Points, in no order, along strands that fork and pass close to each other.
Two points are linked if the straight distance between their rows is under 67.2. Some points are linked to none.
<90>: [-14   7  34  56  21 109 -36 -52  47  46]
<341>: [-31 101  -6  25 -37 -11  14  16 -13 -35]
<203>: [-46 -29 -35 -74  14  15  34  43  16  -7]
<630>: [-16  23 -12  13   7 -50  16  44 -40 -27]
<501>: [ 45  10  21  55  12 -11 -60 -36 -38  17]
<442>: [ 10 -82   1 -84   3 -13  24  20  25 -37]
<479>: [-42 -27 -47 -70   1  43  45  26  25  10]
<190>: [-75  57 -34 -65 -15  13  43  35  24 -23]
<503>: [ 31 -89 -16   7  27 -10  27  11  -7  56]
<95>: [ 46  31  36  52  12 -11 -80 -45 -46   0]
<527>: [-40   8  67  53  65  90 -58 -56  21  52]
<304>: [-30 -11 -48 -54 -18  58  50  10  32  21]
<151>: [ 13 -47   3  56  35  -2 -25 -16 -21  85]
<72>: [-42  19  30 -84  -4 -52  13  41  35 -66]
<462>: [ 11  96  10  41 -60  15 -13 -31   6 -47]
<396>: [-68  73 -32 -35 -31  18  43  32   8 -17]
<295>: [ 48 -65 -12 -68 -35 -10  44 -26  38 -30]
<631>: [-33   8 -42 -16 -18  64  47  13  14  32]
<119>: [ 72 -78 -12 -17 -16 -20  33 -24  10   0]
<583>: [ 28  14  -2  48  -3  -1 -26 -18 -25  17]
<176>: [ 15 -49 -12  29  -1  50  14 -21  21  81]
<594>: [ 51  62  23  45 -39 -34 -46 -45 -22 -44]
<592>: [ -2 -12 -23  30  16   9  16  23 -27  41]
<444>: [-23 -81 -15 -97  13   9  17  35  37 -25]
<21>: [-56  71 -34  -5 -27  30  35  33  -7  -2]
<471>: [ 27 -47  15  61  49 -31 -45 -19 -40  80]
<235>: [-36   8  59  49  58 114 -44 -61  51  45]
<71>: [ 51 -36  19  56  46 -42 -60 -25 -50  49]
<313>: [ -3  -6  15  53   7  90 -19 -36  35  67]
<78>: [ 60  62  44  46 -41   3 -65 -74  -6 -55]
<266>: [ 63 -72 -17 -33 -31  -1  45 -30  26  -2]
<339>: [ 56  58  33  51 -18 -47 -65 -45 -44 -45]
<376>: [-56  20  17 -99  -5 -36   7  42  57 -60]
<220>: [ -5  57  23  -3 -15 -97  21  27 -24 -70]
<250>: [-47 -60 -17 -98  13  10   8  49  45 -29]
<300>: [ 50 -47   6  50  38 -58 -26   1 -47  22]
<153>: [-12 103   5  25 -58 -18   7  -3  -4 -46]
<39>: [  0 -40   6  46   4  76  -4 -40  31  95]
<179>: [-10 -35 -24  16  35  -8  23  42 -34  40]
<609>: [ 51  48  51  51   7  -5 -87 -60 -45 -28]
<512>: [  1  15 -22  33  -7  11   6  11 -19  23]
<199>: [-33  25   3 -27   9 -55  29  55 -23 -49]
<486>: [-24   1  24 -55   5 -64  20  47  -4 -65]
<449>: [  8 -70 -18  23  44 -15  20  31 -29  62]
<344>: [ -66   12   -7 -108  -12   -8    9   32   75  -48]
<580>: [ 47 -58  -4  18  18 -53   9  11 -30   0]
<271>: [-41  83 -23  23 -34  20  20  21 -13 -13]
<343>: [ 33 -69  -2 -84 -20 -21  35 -11  43 -44]
<607>: [-13  40 -12  49  16 -41 -12  37 -58  -9]
<292>: [ 49 -81  -4 -18   9 -39  29  11 -10  -5]
<137>: [-64  26 -26 -90 -16   6  30  31  52 -35]
<98>: [ 35 -81 -17  11   6  19  29 -17  13  74]
<525>: [ 39  74  28  44 -56  24 -42 -62  12 -50]
<321>: [-11  58   1  69  26 -32 -49  24 -70   1]

A fork is a point with three links, a tip a point with one. Leave the first point through the second and follow the links. Name the first fork or tip that comes.
<203>, <479> | <631>
<313>, <90> | <527>
<486>, <199> | <321>
<580>, <300> | <151>

Name the points in between on the shortest way along the links from the first point to the second, in order.
<179>, <95> | <592>, <512>, <583>, <501>
<486>, <190> | <72>, <376>, <344>, <137>
<444>, <631> | <250>, <203>, <479>, <304>
<119>, <343> | <266>, <295>
<527>, <176> | <235>, <90>, <313>, <39>
<462>, <271> | <153>, <341>
